Points, in no order, along strands that fork and pass close to each other.
(in the rows, 128 means zero)
Two points are linked if the straight distance between their rows is under 107. Some points are linked to none.
(893): [ 74 108 164  99 117 122 124 140 150 113 162 168 132 101 175 140  96  98
 174  98  58 120 125 122 129 126 112 127 119 101 121  65  78 121 166 212
 127 156 112]
(1514): [135 167  79 138 135  93  94  99  66 119  93 148 104 104 126  98 104 145
 125 144 107 109  66 143 149 174 113 192 110 103 149  98 201 148 169 102
 126  98 116]
(1385): [127  89 187 166 113 135 168 135 130 162 168  91 137 158 162 131 169 100
 137  95 164 176 122 103 121 118 131 114 150 120 137 152  86 117  85 112
 132 134 114]
(1320): [141 103 160 118  88 161 144 146 140  68 125  93  92 173 108 193 123  95
 148 105 129 139 182 113 112 115 136  72 133 146  93 146  95 107  79 153
 114 114 126]
(1045): [145 161 134 161 102 103 153  99  26  56  95 115  62 109 146 136 155 115
  96 138 145 194 115 141 159 151  88 133  90 118 123 146 145  86 115 105
 143  94  89]
(976): [159 105 145 151 106 151 168 105 109  81 102 114  83 158 129 167 185 130
 103 150 179 165 160 151 124 113 124 111 128 123 135 158 117 111  86 102
 121 115 129]
(527): [139 142  75 117 145 141  84 124 149 102  74 139 126 154  60 145  97 163
 125 182 115  78 179 172 135 114 164 116 139 149 111 127 168 114 135 119
 112 131 153]
(1031): [122 118 140 113  96 112 121 124 103 122 132 131 115 137 135 127  86 105
 170 110  76 121 102 110 124 130 130 146 122 104 119  95 139 127 135 147
 122 123 100]
(441): [134  92 166 119 101 138 145 131 157 148 170 113 127 164 129 150 115  90
 182  92  99 116 135  99 105 116 158 121 150 127 116 127 101 130 102 144
 116 133 121]
(1247): [119 100 144 138 110 183 165 142 135  91  98 107 117 140 138 188 176 132
  79 141 195 182 178 158 130 106  92  70 114 120 116 145  92 111  88 131
 141 128 152]
(88): [145  84 168 125  96 159 157 129 164 113 150 103 104 182 120 185 130  87
 177  89 119 125 163 113 107 109 160  90 150 134 107 138  89 122  74 141
 110 126 126]
(372): [161 139 113 115 137 136 111 137 158 147 129 115 147 153  79 116 115 149
 144 157 115  77 155 119 115 100 164 127 151 153 124 162 166 127 113 101
 112 134 144]
(49): [ 85 116 170 136 128 120 144 116 111 126 129 146 126 106 200 123 151 115
 112  89 139 192  96 146 162 120  95 134 112  82 134  90  93 127 144 147
 146 146 111]
(471): [111 156  96 103 167 112  88 136 174 192 155 167 200  94 135  79 121 158
 166 130  91  58 103 133 125 125 139 169 137 115 149 108 145 148 170 120
 140 160 130]
(413): [119 114 154 127 137 106 144 124 159 206 194 143 178 108 159  72 145 116
 161 104 112 115  74  89 100 130 131 171 148 115 155 126 107 159 149 120
 131 145 124]
(1039): [145 142  78 130 112 112 105 102  76  55  66 131  72 137  84 159  81 118
 133 173  88 115 152 169 153 154 127 135 121 138 109 114 179 110 135 129
 122 105 120]
(622): [145 111 146 134 162 129 162 114 175 183 161 133 161 122 143  95 171 135
 118 116 162 124 111 125 120 101 148 144 161 126 157 166 109 162 119  89
 123 144 146]
(1125): [129  78 156 142 152 138 183 104 170 189 161 130 155 131 161 113 184 121
 113 110 178 143 115 142 131  97 143 131 166 111 164 151  88 151 101  97
 128 151 135]
(53): [143 120  79 136 111 142 101 120 114 109  87 124 128 168  61 143  67 123
 172 183  82  85 154 161 108 103 184 120 149 135  99 110 180 103 120 116
 119 135 108]
(1428): [150 121 160 173 103 108 169 101  64 144 136 100 101 148 159 109 172 118
 129 125 168 187  77 113 127 126 116 157 123 103 154 154 143 106 100  84
 128 106  98]
(1356): [ 91  96 155  96 126 158 139 133 186 118 140 157 128 118 158 164 119 103
 137  91 112 138 147 149 133 113 123 105 125 114 110  94  64 146 142 186
 136 160 141]
(800): [133 131 134 122 102 130  99 177 120 147 153  79 162 161  83 127  60  99
 163 130  75  97 157  82 100 117 163  98 148 155  87 134 139  92 100 154
 123 132  97]
(1535): [133 155  94 109 167 157 101 143 174  99  89 141 122 119  89 152 138 176
  67 153 171 107 178 145 137 123 124  99 112 162 113 149 132 138 135 135
 123 119 188]
(511): [125 177  92 135 153  87  87 115  78 139 113 150 134  96 142  76 115 160
 115 123 121 112  52 122 145 168 106 191 109  98 153  99 189 156 181 108
 125 101 121]
(1238): [143 116  74 138 120 152 101 118 135 142 101 135 153 159  65 122  76 133
 188 179  84  68 136 158  93  88 198 134 157 127 109 110 180 115 115  98
 124 150 109]
(1470): [159  88 136 152 143 143 179  85 141 135 111 133 109 148 129 136 199 149
  90 156 202 142 139 163 130  93 138 130 151 112 170 167 122 141  89  76
 113 128 145]
(1093): [131 106 129 107 160 128 144 102 188 178 153 166 155 115 139 104 152 138
 139 111 131  93 107 145 124 104 148 153 157 111 158 134 110 172 138 108
 120 149 147]
(1505): [132  96 177 171 116 119 172 121 101 167 151  95 132 157 167 115 186 117
 120 116 183 185 104 118 137 114 117 137 143 108 156 155 117 109  93  92
 132 127 108]
(1615): [107 173  81 106 169 126  71 154 171 179 143 150 211 100 112  85  98 158
 164 140  81  61 131 142 125 117 158 143 139 129 121 106 144 121 159 134
 149 166 120]
(655): [133  65 161 140 108 127 186  89 145 165 170 140 110 152 158 132 150  97
 192  87 116 128  90 117 102 103 155 152 150  96 153 113 101 144  91 112
 114 129 112]
(1189): [148 137  99 112 139 157 111 126 149  69  76 139  92 141  73 170 140 166
  75 174 168 113 194 152 127 125 126  99 113 158 112 146 133 131 125 132
 115 109 178]
(985): [124 147 136 160 133  97 144  85  59 126 108 141  99 108 177  99 165 133
  96 122 158 190  66 154 168 139  97 174 103  80 157 116 154 125 149  99
 137 113 106]
(738): [182 126 162 159  93 131 160 132  79  92 142  87  88 176 111 147 176 130
 119 151 174 158 161  89  88 130 135 115 131 147 126 180 128 101  73  98
 113  95 112]
(753): [134 137 150 115 108 116 103 176 108 116 144  85 137 149  95 132  76 104
 127 115  99 122 154  79 113 135 132  93 136 154  95 144 135 104 111 157
 119 115 109]
(929): [106 201  83  89 188 118  75 190 188 177 158 118 216  72 126  80 114 158
 124 109 106  96 156 109 154 153 140 113 123 186 117 144 113 123 175 147
 160 164 146]
(1245): [185 110 147 172  87 121 173 103  78 144 151  89  86 173 121 125 160 115
 167 136 156 146  87  84  82 127 145 157 130 133 154 170 157 120  71  73
 107  92 107]
(932): [ 89 120 129 114 112 137  99 162 148 166 172 139 191 125 115 121  61  98
 196 137  43  78 141 118  91 112 166 119 145 123  98  75 107  91 142 192
 136 168  86]
(364): [ 99 174  94 118 163  83  70 131 107 151 128 166 162  88 152  81 109 167
 129 118 108  88  65 127 148 164 108 183 113  95 146  78 165 154 194 135
 131 118 117]
(24): [ 71 125 155 134 139 150 131 172 144 149 140 114 167  89 179 139 136 111
  70  94 164 197 139 134 148 140  81  84 116 129 109 119  62 138 150 170
 168 151 141]
(941): [173 141 134 141  81 108 137 126  51  86 122  91  76 151 102 138 111 109
 142 143 112 139 122  91 111 151 124 132 118 143 122 153 167 103 100 113
 116  83  96]
(50): [139 143 118 117 122 145  98 170 152 161 153  89 182 154  75 117  73 117
 165 144  81  84 170 102 100  97 182  97 156 164  87 143 142  93 103 138
 128 150 112]
(1339): [ 96 133 147 110 114 112 113 177 163 206 220 118 216  96 135  76 101  89
 184 111  60  98 133  68 101 158 152 124 141 165 123 125  81 118 170 171
 148 170 117]
(1008): [129 129 134 133 112 110 144  81  85 100 108 148  82 121 156 125 129 114
 143 111 114 158  81 149 148 132 116 163 111  89 139 108 144 138 145 118
 128 115 111]
(166): [109  98 128 135 155 178 159 120 174 142 101 135 141 116 144 163 180 150
  60 137 206 159 151 180 149 102 105  95 125 110 141 140  95 145 110 120
 142 146 173]
(225): [110 144 138 123 120  91 101 154 103 180 164 133 173 103 146  64  91 127
 158 114  84 111  64  72 108 156 106 171 117 110 138 100 146 139 162 138
 131 124  99]
(434): [ 71 119 169 155 129 139 137 180 120 164 142  91 172 102 184 127 154 117
  63 106 180 214 141 126 161 145  62  86 122 129 123 135  79 121 137 148
 173 148 127]
(355): [ 92 151 120  89 144 171 108 197 182 126 136 111 157  95 106 164  94 117
  77 104 144 145 180 118 130 143 105  48 111 180  81 147  73 134 141 190
 155 141 167]
(695): [107 102 108  76 154 164 120 117 231 149 126 181 148 123 112 151 119 141
 141 119 113  76 157 183 140 107 153 114 145 129 125 114  92 152 143 155
 126 168 165]
(172): [139 193  93 116 172 110  80 179 118  91 107 114 135 111  88 117 119 188
  47 154 157 106 182  95 132 146 109  99 105 183 110 154 158 120 136 138
 127 104 154]
(1021): [108 107 144 102 108 137 113 154 165 164 176 129 168 143 119 132  80  94
 187 116  61  87 149 110 107 117 161 119 147 133 104  98 103 112 132 177
 128 160 109]
(1592): [ 89 160 101  82 182 145 104 155 219 176 162 166 194  66 154 113 142 147
 112  99 132 104 137 146 151 149 130 115 121 156 130 119  72 158 190 167
 156 176 171]
(449): [144  70 151 153  88 125 197  76 116 154 158 129  84 162 158 138 151  95
 214  89 117 137  73 114  99 109 152 156 136  98 154 113 119 132  73  96
 112 121 100]
(1562): [127 180 118 123 157 108  93 187  92  75 107 110 121 102 104 128 123 167
  25 135 173 149 170  94 123 161  85  78  99 173 107 148 135 120 131 153
 136  94 141]
(1490): [128 138 130 139  92 139 155 109  70  21  75 120  60 121 139 177 157 111
 103 132 149 190 154 161 162 130  87  87  93 122 103 132 111  91 102 130
 142 111 114]
(113): [107  73 194 147 101 132 171 128 157 167 202 117 133 147 173 140 145  70
 191  68 104 149 123  88 100 124 148 120 144 114 128 112  54 124  97 153
 130 147 113]
(1595): [155 149  99 117 141 145  99 155 164 160 134 105 177 148  71 107  97 146
 158 163  96  70 167 116 107  89 180 115 155 160 108 156 166 107 107 109
 127 148 129]
(1007): [ 95  94 188 126 101 125 149 138 146 138 185 130 134 124 175 133 120  80
 174  76  87 150 120  93 114 129 126 123 133 111 117  98  65 124 131 181
 132 145 109]
(1101): [115 151  95 122 136 130 107 118  98  35  55 142  66 110 120 175 123 137
  76 133 144 157 150 171 166 152  94 107  90 132 110 107 131 126 144 151
 129 100 147]
(831): [155 161 126 123 126 103 100 153  79  97 115 103 115 136  92 122 103 140
  96 148 126 123 144  96 121 144 120 117 122 153 117 148 167 117 127 127
 115  95 118]
(1113): [ 70 104 174 123 121 136 149 125 137 111 140 156 125  98 205 144 139 104
 130  82 118 182 118 143 153 114  95 114 110  89 120  77  62 128 146 181
 150 160 118]
(577): [144 137 103 137 170 138 126  94 156 113  87 155 111 121 116 129 175 178
  70 154 187 120 139 169 141 116 133 137 129 122 155 147 141 157 137  94
 113 121 178]
(177): [ 88 109 176 166 130 132 152 169 125 194 152  81 180 119 182 112 183 129
  66 125 201 202 139 125 171 141  65 106 135 133 148 154  99 118 127 115
 167 157 133]
(1172): [116  64 188 157 107 144 188 118 152 161 177 107 127 163 174 156 169  82
 172  74 143 165 130 118 118 109 144 110 149 108 136 124  59 117  69 126
 128 146 113]
(1284): [ 82  93 168 111 106 119 142 121 144 140 177 171 133 107 176 126 111  98
 201 109  52 106  94 111 110 120 119 153 127  90 143  64  98 123 161 188
 121 150 108]
(1041): [173 116 170 158 108 147 157 154 118 112 158  79 117 176 113 146 180 137
 106 148 191 152 182  82  82 123 136  95 142 160 119 193 105 108  68 101
 121 110 127]
(1429): [118 131 166 144 151 136 140 150 152 164 155 102 167 115 153 109 159 123
  83 109 172 168 129 111 131 128 117 112 142 143 129 159  92 142 133 122
 145 145 141]
(388): [ 86 109 141 111 106 116 111 138 124 151 163 162 158 108 151 112  81 110
 202 130  43  87  92 113 103 130 125 161 122  91 134  56 128 113 165 182
 125 149  91]
(387): [ 97 150 130  90 141 126  83 180 157 139 148 126 169 114 119 124  76 116
 118 105  94 110 155 114 135 141 125  99 127 151  94 114 100 123 154 187
 135 150 127]
(145): [112 128  65 113 156 125  87  86 158 101  66 180 105 132 103 145 113 160
 130 150 118  81 134 199 162 136 144 153 132 111 136  95 157 148 172 118
 116 128 164]
(1640): [119 129 138 132 132 172 138 153 137  93  99 114 122 123 127 172 159 143
  58 139 192 173 173 142 126 119  94  77 110 137 112 148 100 125 111 143
 141 118 159]
(141): [ 86 178  98  83 176 132  78 177 194 168 161 146 200  76 138 104 111 145
 115 106 108  95 146 130 152 154 129 110 120 166 112 118  89 134 182 177
 153 169 151]
(961): [130 136 141 160 166 139 145 135 128 152 120 114 152 121 153 112 198 170
  43 157 220 170 143 137 147 120  94 121 126 129 154 160 128 131 122  96
 140 135 154]
(924): [118 130 140 106 117 136 118 139 119  64  96 123  97 130 127 166 106 113
 109 105 122 154 149 138 144 127 109  95 110 128 100 117 112 126 128 162
 126 116 127]
(1465): [128 140  49 127 154 129  77 101 144 103  60 160 118 144  72 139  98 166
 133 183 112  73 157 195 146 127 163 138 140 132 123 108 180 123 155 105
 116 128 155]
(1569): [142 148  83 132 117 106 101 103  71 115  93 136 103 124 108 111  86 130
 147 157  91 104  87 143 137 158 127 176 118 111 136 100 201 136 152 104
 123 108 110]
(1355): [127 181 121 144 170  87  97 131  94 145 129 134 146  98 151  70 140 162
  89 116 151 140  68 106 144 153 105 172 116 110 149 126 163 158 172 106
 128 103 131]
(76): [118 156 158 150 118  68 115 153  56 158 150 110 145  97 154  53  99 129
 115  95 115 171  45  55 120 170  89 160 107 114 138 124 145 129 153 124
 136  95  92]
(158): [104 160 126 118 170 138  99 160 150 121 117 132 147  95 142 131 130 148
  60 108 163 146 134 132 147 140 102 103 112 142 113 128 107 149 155 155
 139 124 158]
(234): [156 110 152 144  71 128 166  99  84  76 129  99  61 167 130 170 127  84
 195 102 104 148 119 110 122 127 140 119 119 122 112 133 126 105  75 115
 118 106  99]
(1243): [111  73 126  83 130 157 137 105 211 126 124 174 122 146 118 168 109 119
 167 116  95  85 156 177 132  97 156 119 150 118 121 101  93 147 132 158
 117 160 147]
(1413): [137 146 128 161  91 125 165  92  45  37  82 120  59 118 151 161 180 115
  96 151 161 196 145 169 171 136  81 113  86 118 118 143 127  77 100 104
 145 114 101]
(765): [188 127 152 159  95 122 156 119  82 121 146  91  90 171 110 128 159 126
 141 150 156 141 122  82  88 126 142 140 135 143 141 177 156 117  84  85
 108  90 115]
(905): [174 139 103 137 118 118 126  99 101 124 110 124 101 146  90 115 129 142
 139 171 128  99 112 122 112 127 144 165 136 134 151 151 196 144 126  78
 106 105 135]
(1026): [108 164 108 134 141 115 112 125  77  46  68 137  79  95 143 155 132 139
  60 119 154 179 130 162 170 155  83 107  85 122 117 106 130 120 144 151
 139  98 130]
(1168): [ 75 116 144 116 108 117 102 163 127 162 179 148 183 100 145 106  68  99
 197 133  31  84 109  99  96 134 128 140 127 105 122  61 113  96 163 201
 131 156  86]
(416): [146 147 115 149 105 100 147  72  55  93 100 140  66 111 147 117 126 109
 141 129 110 159  68 147 149 153 108 181 102 100 140 121 169 130 140 100
 135  99 103]
(1013): [172 179 135 147 148  91 114 158  83 131 142  91 138 127 108  74 141 165
  88 157 157 134 126  56 105 140 116 143 123 160 136 182 173 132 129  91
 120  95 129]
(1053): [133 186 114 133 185  96  94 146 127 149 135 126 165  98 138  71 141 173
  90 123 150 117  96 101 141 142 115 159 123 135 142 148 162 156 167 102
 128 115 147]
(1589): [149  90 127 138 116 115 167  85 130 185 153 146 126 136 142  90 147 124
 173 118 130 109  51 110  96 112 142 185 144  99 173 127 152 166 117  81
 112 123 117]
(997): [154 127 145 155  93 104 147 117  74 172 150 101 121 139 144  80 123 116
 163 115 127 146  41  63  92 142 117 177 118 119 150 139 164 136 115  92
 119  97  98]
(266): [ 84 145 134 115 158 151 111 169 161 134 130 131 157  87 156 142 126 129
  65  97 161 167 137 138 145 142  92  89 109 139 104 119  78 150 156 175
 155 139 157]
(1149): [126 138 111 124 117 121 102 163 140 209 170 114 209 118 115  67  88 123
 194 141  74  74  96  76  85 120 153 158 138 135 124 116 157 124 130 115
 139 157 100]
(584): [158 164 134 138 133 109 117 132  77  89 111 116 100 131 114 121 140 148
  79 150 154 147 134 109 124 143 113 128 117 141 130 153 157 128 132 115
 117  93 127]
(29): [154 104  71 140 103 138 118  91 112 101  78 135  96 168  70 154  84 116
 178 191  84  87 147 172 119 121 170 145 147 131 120 115 188 118 123  94
 117 127 123]
(688): [178 152  86 141 135 115 118  89 102  94  85 142  80 140  84 127 146 162
 107 191 145 101 147 148 127 141 139 160 129 140 149 151 187 142 138  80
 109 101 154]
(1424): [132 126 121 133  74 105 116 148  60 140 133  97 130 137 115 104  52 100
 178 126  64 116  80  75 102 149 128 147 111 120 117  94 173 106 115 136
 125 114  73]
(238): [148 113  62 148  99 129 119  82  89  92  72 137  85 150  86 146  70 104
 184 193  70  97 124 176 128 143 153 165 136 123 120 102 198 118 127  93
 130 123 110]
(591): [136  94  99 111 119 144 118 106 166 145 114 153 136 162  87 139  95 131
 182 152  87  67 137 164 117  97 177 139 159 119 128 110 158 134 124 111
 113 148 130]
(374): [139  57 150 142 136 140 196  79 159 169 146 139 121 148 154 132 179 117
 139 106 168 134 112 156 126  84 155 137 167  97 170 139  94 149  80  90
 111 134 125]
(518): [178  90 144 131 121 155 164 107 166 122 133 117 102 176  92 160 159 135
 137 143 157 101 167 127 101  96 169 108 161 144 137 176 124 137  78  96
 100 120 149]
(1082): [114  85 132 122 161 167 164 104 192 151 116 151 139 116 146 151 172 140
  82 120 183 139 137 181 144  96 130 110 143 111 148 136  83 161 115 118
 131 155 168]
(82): [150 136 105 137  89 107 131  92  60 119 108 128  86 123 126 109  92 109
 166 142  87 124  62 122 128 156 116 187 104 109 139 107 191 133 135 102
 127 105  96]
(1272): [126 152 119 151 176 153 134 142 141 130 106 120 149 106 140 128 188 186
  29 161 222 159 160 138 139 122  94 108 110 140 137 157 123 139 128 109
 144 128 176]
(490): [121 154 140 136 140 140 118 174 102  87 107 107 123 111 125 146 146 150
  41 136 187 176 168 114 121 139  82  78 103 154 108 151 112 119 120 146
 141 103 140]
(243): [111 122 107  75 158 152 114 128 227 176 152 172 175 114 116 125 120 139
 155 123  98  64 153 164 135 110 162 123 151 138 129 121  95 144 148 149
 133 178 153]
(67): [148 146 139 122 116 109 105 153  98 128 136  98 131 145 104 116  95 123
 129 133 109 118 122  86 115 133 132 128 131 143 116 143 159 123 124 127
 114 107 115]
(202): [157 160 138 157 122 103 136 112  48  88 106 116  84 121 133 117 153 134
  86 145 157 176 110 122 135 148 103 145 108 123 138 149 156 115 130 103
 128  90 108]
(1281): [145 113 153 148  80 138 174  98  86  55 109 106  63 157 145 174 159  95
 156 113 138 173 135 137 141 117 124 104 115 117 113 140 109  95  81 114
 127 114 105]
(734): [158 134 109 111 129 148 105 132 142  87  91 124 104 161  66 157 118 149
 110 173 132  95 191 141 123 116 146 102 132 161 110 151 150 118 118 127
 106 115 154]
(183): [144 102 115 113  96 142 134  96 127  54  80 129  69 167  96 187 104 105
 162 141  98 120 166 164 142 119 143 112 132 132 107 121 135 119 114 135
 115 120 131]
(1119): [116 131 136 118 105 143 136 131  99  32  79 119  78 126 133 181 127 111
 102 113 140 178 157 146 151 125  95  77  97 126  98 122 104 110 111 156
 137 111 125]
(582): [107 157 128 146 132 105 129 106  57  68  81 140  83  93 172 133 141 128
  80 108 146 198 101 161 182 146  82 126  85  99 127 103 133 114 146 133
 144 110 109]
(1049): [116 182 104 105 167 109  69 180 122 105 111 116 147 110  98 122  89 158
  68 127 128 109 156 113 144 149 110  96 113 164 102 130 147 119 147 161
 128 114 139]
(613): [108 149 140 159 130 106 142  97  53 104  90 135  98 102 187 119 168 133
  79 118 167 205  91 165 189 140  78 145  90  88 146 113 142 103 143 111
 146 121 104]
(453): [ 97 169 114  99 147 109  87 187 166 202 196 123 232  82 126  66  95 119
 169 121  66  90 141  90 119 152 151 120 135 169 119 123 100 114 174 163
 158 175 117]
(1085): [134  54 149 128 122 140 188  78 171 153 149 154 108 151 149 147 157 110
 167  95 134 118 117 152 118  87 164 136 163  97 156 124  89 155  89 110
 109 135 124]
(1046): [118  71  98  98 122 143 128  88 181 125 103 178 120 160 100 156  95 129
 188 144  84  72 145 187 129  98 168 136 156 106 130  94 134 140 136 127
 113 153 136]
(821): [145 178  65 132 147 100  79 128  77  71  74 127  95 124  76 134 104 166
  79 178 126  99 161 145 145 162 123 133 113 154 119 122 190 116 149 126
 116  94 137]
(668): [118 189  92  87 168 127  88 189 189 189 170 107 227  86 113  76 106 140
 149 119  87  95 166 105 138 139 160 107 134 187 115 151 111 112 161 144
 159 175 135]
(1328): [172 107 146 171  75 117 172 103  76 169 156  88  94 163 137 107 142 105
 188 113 140 147  50  67  79 136 135 168 121 129 156 151 160 124  75  78
 109  98  99]
(457): [106 145  99  86 157 142  92 146 202 184 158 160 201 107 114 105 108 139
 172 137  78  62 147 153 125 112 165 128 149 136 123 109 113 121 154 153
 145 182 133]
(958): [159  77 124 148  86 126 190  60 108 133 130 138  67 158 137 142 141  98
 203 115 112 125  73 136 111 116 152 170 135 101 158 122 149 142  87  83
 115 114 107]
(1358): [ 92 127  81  94 161 136  83 114 183 114  87 186 130 126 115 147 101 157
 131 131 111  78 141 195 159 126 139 136 126 113 122  83 128 143 171 153
 122 145 158]
(1611): [150 115 117 137 171 138 152  90 165 139 107 149 126 124 124 117 185 167
  81 148 190 122 131 163 135 100 140 137 147 116 166 160 131 162 119  83
 113 133 167]
(1668): [ 90 129 131  83 155 155 124 151 216 173 171 161 180  83 152 129 135 117
 121  96 122 117 144 144 133 139 132 104 129 150 123 118  56 155 177 178
 149 180 162]
(766): [130 139 161 165 113  85 138 133  67 177 155 104 142 117 161  54 130 124
 131 104 140 181  37  61 112 150  99 173 117 110 148 139 144 132 138 103
 133 100  95]
(1164): [147 157  56 144 129 107  92  96  77  74  62 137  81 129  81 140  90 139
 122 192  99 101 143 173 148 166 131 156 126 137 122 112 199 118 150 109
 121 101 130]
(827): [ 89 107 144  86 141 159 129 139 206 148 158 166 154 101 152 150 122 109
 129  97 112 120 146 151 130 123 130 109 132 130 117 102  61 151 159 185
 138 170 151]
(875): [164 131 154 152  73 115 154 129  52  72 134  82  70 159 120 154 130  98
 156 117 123 161 128  83 110 145 126 113 113 140 112 158 137  90  78 115
 117  84  89]
(931): [160 146  88 144 154 120 120  80 118  91  76 156  79 128 103 131 160 167
  88 171 163 118 134 170 141 139 132 159 127 125 153 141 168 150 148  87
 110 104 166]
(935): [111 166 114 113 168  96  87 139 142 174 151 157 182  92 147  72 121 155
 137 116 109  90  81 112 132 147 119 175 125 109 145 106 147 159 179 126
 134 136 130]
(1583): [114  80 158 107 105 137 147 124 178 162 178 142 139 147 137 143 111  91
 196  99  76  91 131 115 103 109 158 132 152 117 124 101  94 133 119 159
 118 151 121]
(1044): [137 148  90 120 115 119 112 108  84  23  57 134  53 125  95 176 104 120
 107 156 110 141 165 167 161 156 104 111 103 143 105 117 148 110 132 145
 126  99 133]
(1004): [111 120 160 163 153 134 153 147 128 180 137  98 169 122 172 110 193 150
  57 142 213 184 137 134 164 125  80 118 137 125 157 156 118 124 122 100
 151 149 142]
(1077): [120  98 136 118 121 116 147 122 165 221 194 153 183 113 147  74 133 115
 203 120  88  72  67  86  81 123 140 180 144 117 162 112 127 153 136 116
 124 151 115]
(11): [121 106 181 130  92 157 140 171 141  97 154  79 119 157 132 175 122  80
 138  79 133 161 174  89 110 128 127  63 135 148  89 151  69 106  85 161
 129 122 119]
(160): [137 190  74 127 164 101  74 149  94  72  81 128 108 113  89 130 121 187
  47 161 154 105 163 126 145 161 111 119 102 165 117 129 172 122 149 138
 120  91 151]
(1128): [119  95 135 109 158 145 148  98 192 150 127 169 136 119 143 131 155 137
 116 109 147 117 123 170 136 102 142 134 148 107 149 125  95 167 134 122
 120 148 154]
(175): [145 124 146 174 113 101 170  80  55 148 123 120  98 131 168  98 177 122
 121 129 166 190  59 136 146 127 106 179 113  88 166 141 157 110 120  78
 133 111  97]
(1276): [124 171 129 122 177 119 101 150 152 148 139 127 164 102 137  94 137 154
  86 115 149 127 121 112 141 136 117 130 131 145 125 149 127 154 158 124
 131 129 152]
(319): [125 158 124 134 111  73  98 161  58 167 144 111 162 100 134  50  69 131
 136 116  91 125  43  54 109 175  94 167 102 118 139 104 175 129 151 124
 132 104  86]
(611): [116  78 146 143 116 176 180 124 149 128 105 113 128 142 154 179 192 133
  82 140 204 174 166 174 150 100  96  86 129 108 143 146  97 116  81 114
 140 144 151]
(1124): [ 77  84 170 113 116 158 159 127 175 115 147 153 127 110 188 169 138  92
 141  80 120 165 142 149 136 106 109  98 123 101 113  89  46 135 131 187
 145 166 133]
(1006): [111 130 147 127 136 113 128 103 108 120 121 156 113 114 169 117 138 127
 118 101 126 161  85 145 148 129 112 157 117  88 140  99 122 145 157 134
 129 125 121]
(432): [116 125 158 130 124 100 129 132 127 186 176 138 161 112 162  72 124 118
 156 104 105 130  63  81 105 139 117 172 133 106 144 116 123 151 154 130
 131 129 112]
(465): [106 133 122  87 134 148  91 162 169 115 118 132 144 136  99 157  76 120
 122 118  98 106 171 144 138 120 133  89 126 147  88 111 110 121 139 184
 126 146 136]
(72): [138 130 128 105 114 148 113 146 129  67  95 113  98 150  88 175 104 124
 107 138 129 126 180 132 128 123 124  88 120 153  98 137 127 118 116 154
 116 112 139]
(684): [174 109 162 144 121 150 161 133 150 133 156  95 121 169 110 146 169 131
 124 137 173 126 163  98  91 106 155 105 155 153 133 189 113 127  75  97
 111 118 141]
(207): [164 143 133 120 136 132 134 167 182 191 186  79 184 139  97  92 125 125
 164 126 112  94 158  64 101 113 171 118 158 187 123 195 133 123 108  99
 131 148 141]
(979): [181 143 108 145  90 111 128 113  59 112 113  99  86 148  89 123 106 121
 145 172 112 115 108 100 108 147 133 162 122 143 135 147 199 121 110  94
 115  92 107]
(1084): [168 107 130 121 119 141 140 112 153 132 129 122 113 168  91 142 131 130
 150 142 129  92 142 125 108 102 166 131 156 138 135 158 151 140 101  99
 102 120 144]
(983): [174  87 129 154 120 135 182  67 121 115 110 135  79 159 119 146 182 133
 128 151 172 136 127 159 118 102 153 143 151 113 166 162 137 139  87  71
 106 113 133]
(1418): [100 172 107  98 160 111  64 187 134 129 125 120 166 107 106 116  70 139
  94 114 103 102 149 119 145 148 120  95 121 154  95 113 132 115 151 178
 133 134 123]
(1425): [168  74 120 148 103 131 187  55 123 111 111 141  64 161 120 154 159 112
 167 136 140 124 112 165 122 107 161 153 152 109 161 145 142 145  88  75
 105 110 127]
(637): [121 158 101 133 170 153 110 139 142  94  84 139 118 105 119 149 162 182
  37 151 201 141 159 150 141 131 103 104 100 144 122 137 126 143 140 132
 133 110 184]
(1409): [103 129  98  89 152 152  88 133 181 106  91 159 126 132 102 160  96 144
 118 130 117  96 159 177 153 120 134 111 122 133 105 102 120 137 153 165
 122 141 160]
(1261): [ 80 100 176 106  94 125 137 141 140 100 166 143 116 121 173 151  93  80
 185  79  62 137 134 100 127 122 117 107 119 108 106  73  68 114 136 207
 131 150 105]

Follow the links from the first point to the second, and from the first to the third. Name the last point that the two ways share.
(1465), (1004), (1595) -> (734)
(29), (158), (416) -> (511)
(591), (434), (1008) -> (511)
(1164), (1082), (734) -> (172)
(387), (1039), (622) -> (172)
(637), (172), (831) -> (734)

A fork is a point with three links. Follow the links from the first point to the second and name the forks in between, in order.
(985), (1082) -> (172)
(72), (434) -> (734)
(266), (1113) -> (511)
(1413), (821) -> (734), (172)
(935), (72) -> (511), (734)
(490), (1490) -> (172), (734)
